Each row is a point on a landscape with many peaks, with its height.
A climber steps from a point to the highest of its 2 nearest points, and stops where none of them is higher. Distance is the straight distance between rows; heights are no part of it.
k907 h=246: [  4 -15 -16 -17 -15  28  23  38   9  19   1  12 -18 -17  18  -9   2   6
   3  -4   7]
k722 h=75: [ -4 -10  -6 -37  14  -9  21  10   2  11   7  12 -11   0 -12  11  30  18
  11   3 -14]
k124 h=429: [ -5   1  -3  15  -4  14 -18   9 -17  -9 -11 -20   2  -1  27  -1 -29   8
   0  -6  10]
k341 h=198: [ 21  -3   2 -17 -27  10  18  27  23  10  12  20  -9 -23  -3 -23  -6   2
   1  -4   8]
k631 h=540: [ -5 -20   9  -5   1 -14 -10  16 -18 -11  -8 -31  -2  -5 -14   7 -30  12
   5   0  14]
k76 h=326: [  5  -2  10  21  -9   1   3 -29  20  -7  -1  -7  26  -1 -32   6 -36 -11
 -24  -6  24]
k322 h=232: [ -1  14   2  -2  -5   6 -14 -35  -5   6 -25   1   3   6   3  22 -20  22
   5   1 -10]
k324 h=272: [  8   6   9   5  -2  12  -3 -34  25   3  -5   3  16   5 -21   3 -15  18
 -11  -4  -5]
k983 h=223: [-15  -1   5  -4 -10  -6  -1  -4   2  -4 -19 -16   2  -2 -10  13 -22   2
 -20  -9   8]
k715 h=468: [ 13  -2   2   0  -5   5  -7  37  -6  -4  11  -2  -8  -6  11 -30  13  -6
  13   3  -8]
k557 h=251: [  7  10   2   9 -10  16  -8 -38  20   5 -16   2  16   4   3  11 -31  25
   0   3   8]
k748 h=119: [ 13 -27  -3  -4   9 -17  18   0  -3   5  17  20   0   7   3   3  18 -33
   8  -1  18]
k6 h=347: [ 14   7  -1   5 -38   4  -2  15  -2  -6  -2  15  -1  -8  16 -22  -5 -24
  -7 -13   1]
k642 h=289: [ 14   9   0  -5   1  23  15  -3  35  18  10  15  -4 -12 -22 -17  17  15
 -17   0 -20]
k378 h=482: [  3  12  21  24  -3 -19 -22  -2 -14 -28  13 -13  10  15  10 -21   2 -25
   0   3   1]
k549 h=34: [ -6   2 -19   1  25  -7  14   5  -2  -7  18  21   2  18  21   3  45 -25
  14  12   3]
k864 h=456: [  8  33 -10  -8  -4  14 -12  17 -18  11   0   7 -23 -20  32  -8   3   7
  16  -3 -22]
k975 h=171: [ 23   9  12 -32 -27   1  15   7   9  12   2  18 -16 -23   1   0  -5   5
   7  -1  -3]
k553 h=221: [ 11 -11 -11 -12 -16  25  15  27  28  10   2   4   1 -15   8 -10 -17  17
   5  -5  19]
k444 h=416: [ 16   3  16  29 -21  -5 -14  -3   2 -18  12   0  13   7   1 -27 -12 -31
 -13  -6   5]
k506 h=539: [ 11   9  -7 -13   3   7  -8  36 -18   4  11   1 -22 -17  21 -13   6   2
  27   3 -15]
k897 h=504: [ -1 -27  -2   5  -4 -11   5 -14  -8   3  -8  -2   5  -5 -16  21 -30 -14
   0   3  32]
k828 h=30: [ -3   4 -18  -3  29 -12   1  13  -2 -23  26  10  -1  15  12  -8  31 -12
  29  19   2]
k582 h=516: [-21  -1  -7  20  16 -32   4  -4 -17 -20   7 -18  16  15 -27  18  -1 -12
   7  28  28]
k161 h=148: [ 17   1   4 -36  -9   4  13  -1   0  18   5  18 -22 -16  -2   7   8  25
  25   6 -17]
k81 h=552: [ -7   4  -7  -1  19  -8 -16  -7 -27  -3  -5 -12  -1   6  13  13  -6   5
  17   5  -2]
k608 h=64: [ -4  -9 -14 -18  13  12  27  15  -2  27  10  17 -25 -10   7  10  30  16
  20   5 -16]
k550 h=321: [ -5   9 -15 -13   5  10   6  -2 -14  16 -13  12 -16  -6  28  16  16   2
   0  -5 -13]
k693 h=389: [  3 -12 -12  14   6  15  -8  -9 -12   3 -14  -5   2  -2  25  14 -27  -4
  13   1  21]
k544 h=144: [-13 -10 -10  -4  21 -25  22 -15   5   0  12  17   9  18 -18  14  27 -17
  -6   6   9]
k942 h=480: [-13  -2   4  10  24 -28  -4   1  -3 -33  20 -17  13  22 -19  -5   6  -3
  13  22  16]
k526 h=150: [-20  -5   7   4  -8 -14  13  -7   8  -1  -3  -1   8   6 -32   8  10 -28
 -40 -14   4]
k91 h=359: [ -7  10   4  20  11  13  -1  -5  22   5   4  -4   5   9 -12 -19  22  18
 -21   1 -23]
k638 h=367: [-18  12  -9 -13  13  -3  -4  10 -12   6  -8  -9 -10  -1  15   6  19  10
  -3  -1 -16]
k279 h=351: [ 13  -5  -8 -13 -13  15   2  -5  -5   9 -14  11  -1 -11  30  16 -24  -8
  11  -8  20]
k672 h=469: [  8  38  -1  -9 -14  22 -18   3  -6   7 -13  -2 -11 -17  22  -9  -6  24
   5   3 -23]
k282 h=575: [-10 -13   3  15   4 -23  -1 -23 -19  -5  -5 -11  10   7 -25  22 -15  -6
   5  16  22]
k843 h=492: [  0   6  11   6   6 -24 -23 -13 -27 -20  -1 -16   6   7  -1  13 -16 -10
  18   7  11]
k382 h=55: [ -2  -6 -18   1  11  17  18  28   7  20  13  16 -17  -6  13  -5  33  -1
   5   6 -10]
k312 h=418: [-11  13  -7  -7   4   3 -16  27 -19  -6  -5 -23  -9  -7  17  -9   3  15
   2 -10 -17]
k763 h=343: [ 11   5   6   9 -10  18  -6   2  20   1  -2  -6   4  -2   1 -12 -16  22
  -1   1  -2]
k358 h=309: [-16   5  11  -5 -10  -7   3  13  11  -7  -7 -13   0   2 -22 -11   8   1
 -31 -13 -14]
k778 h=162: [-24  -9  -9   1  14  -6  13  -5   4   6  -3   5   1   8  -9   5  28  -7
 -23  -3  -4]
k720 h=364: [ 14  -1  12  20 -26   0  -6 -10  14 -13   2  -1  19  -2 -13 -10 -32 -29
 -16 -13  22]
k17 h=478: [ -3 -11   8  11 -10   4 -11  14  -7 -13  -8 -30   4  -5   2  -5 -39   9
  -3  -4  22]
k685 h=507: [-14   5 -17  11   1  15  -8 -14 -19  10 -23   3   3   0  37  19  -5 -17
 -12  -7   7]
k359 h=408: [ 15   3   1   1 -30   4  -2  32   5  -5  16   9  -8 -14   5 -42   6 -16
  -2  -3  -5]
k595 h=593: [-17  -4 -15  20   8   6   1 -27 -11  12 -20   4   6   8  12  20   1 -25
 -22   2  17]
k259 h=101: [  1 -24   6  -7  11 -15  22 -18  15   4  10   7   9   6 -46  11  11   2
 -12  -4   0]
k284 h=417: [ 26  -6   5   4   7 -10 -16  -4 -12 -10  18  11   1   5  15  -6   7 -13
  35  10   1]
k868 h=382: [ 17   9  16  -3   1 -16 -17 -21  -2  -7   5   8   1   8   0   0   2  -4
  22  10 -11]
k289 h=668: [ -5  29  15   6   8  -6 -23 -16 -10 -10   1  -9   2  13   6  -3   7  23
  10  10 -24]
k425 h=644: [ -6 -13   7 -18   6 -18   0  23 -11  -9  -1 -15  -7  -3 -10   3  -3   0
   9  -2   4]
k398 h=375: [ 20 -11  10  22  -6  15  -5  -9  18  -7   3  -9  14   2  -2 -11 -31   9
   4   3  21]
k330 h=184: [-12  -3 -12   4   7  17   9 -16  15  16 -11   9   0   1   0  10   9   7
 -25  -6  -6]
k32 h=446: [ 14 -26   3   7   6  -7   4 -27   0   9   4  14   8   7 -14  12 -12 -11
  11   4  15]
k111 h=472: [  2   5  -3 -21  13  -1 -11  31 -12  -2   5 -17 -11  -8   1  -7  10  24
  25   3 -20]
k491 h=122: [  4 -12  15  -7  -7  -8  19 -11  23  -1   9   8   8  -7 -42   0   5 -20
 -29 -18  -1]
k314 h=208: [-13  12  -1  -9  -1  11  -2 -19   4  13 -21   2  -7   1   2  15   4  23
 -10  -4 -18]
k733 h=87: [ -3 -21  -2 -22  11  -4  26  -9  16  18   3  10  -2   1 -27  12  21  17
  -7  -3  -9]
k368 h=496: [-19   8 -19   3  23   1 -11 -15 -30   7 -17  -5   0   3  29  26   0   1
   2  -6  -4]
k18 h=186: [-23   0   6  -6 -25 -14   7  -2  -4  -3 -17  -7   1  -2 -11  16 -12 -31
 -33 -19  13]
k209 h=308: [ 14  -5  -1 -12 -30   1   3   9  -8  -4  -6  12  -3 -11  24   2 -19 -25
   2 -15  16]
k823 h=257: [-12  10   4  -8 -18   9  -1  17   8   0 -18 -17   1  -6  -1  -7 -14  14
 -23 -13  -1]
k13 h=310: [  3  21   0   4 -12  27   3   2  35  11  -3   4   4  -8  -3 -19  -2  27
 -17  -1 -14]
k895 h=398: [ 17  -5  10  -7  -4 -16   2 -29   1   6   2  24   0   6  -6  13   5 -15
  14   4  -3]
k347 h=388: [ -2  10   8 -23 -28  -7   8  28   7  -4  -4  -2 -11 -13 -12 -17   8  -4
 -21 -15 -13]
k966 h=410: [ 10  -3  18  36  -4  -6 -15 -26  -1 -15   3 -14  14   7 -11  -3 -30  -2
  -3  10  15]
k431 h=298: [  2 -14   3  17   2   1   5 -41  12   7  -2   3  18   8 -39  15 -21   6
 -15   4  10]
k311 h=428: [-12   6  11  -9  14 -11 -11  17  -2 -12   9 -21  -1   7  -8 -11  14  27
   5   6 -18]
k454 h=46: [-23  -9 -26   8  25  14  15  18   5  12   9  10  -4  11  15  -1  40  -8
  -3   2  -6]
k424 h=278: [ -5  -7 -19  -3  -5  25  12  17   3  18 -12   9 -12  -9  28   3   2   1
  -5  -8   2]
k934 h=40: [-12 -16 -22  18  32   6  15  -3   9   6  20  18   7  21   1   2  35 -12
   4  11   1]
k415 h=560: [ 11  31  20   2  -7   7 -23  -5  -4 -10 -10 -15  -5  -4  10  -9 -13  30
  11   2 -23]
k366 h=450: [ 12  -7  -1   6  21 -18 -18  -3 -29 -18  13  -8   5   8  18   6 -11 -16
  40  12  15]
k743 h=131: [ -8 -24  -2  -2  12 -23  10   6  -4  -6  12   0   5   8 -15   5  12 -22
   1   3  19]
k285 h=445: [ 16   8  25  21  -4  -7 -27 -25 -14 -16  -2 -10   8   5   5   1 -29  -1
  15  11   3]
k102 h=395: [-18   8  -5   8  23   7  -3   7   9   1   6  -8   0  16  -6  -6  25  34
   3   8 -27]
k944 h=503: [ -3  -6   4 -27 -13  -9  11  21  -3   4  -9   0 -12 -11   1   1   3   4
  -2 -11  -5]
k873 h=325: [  0  -2  -6  11  10  16  11   9  23  10  11   8   0   0 -16 -26  27   0
 -18  -4 -15]
k928 h=563: [ -2  32  18  10   2 -13 -25  -3 -15 -21   2 -11   6   9  15 -13  11  -5
  -1   3 -18]

Call two points neighbours if one is among the 2 nearest of the other. Go from one point of each pair to the other, from neighbour to neighbour, staying as high as possible. Name the lowest point that can't be avoided.
k282 / k595 => k868
k81 / k111 => k642
k506 / k425 => k209
k289 / k506 => k864
k595 / k81 => k368

For each start below, name the point where the climber stops.
k778 => k289
k454 => k425
k526 => k425
k431 => k289
k209 => k425
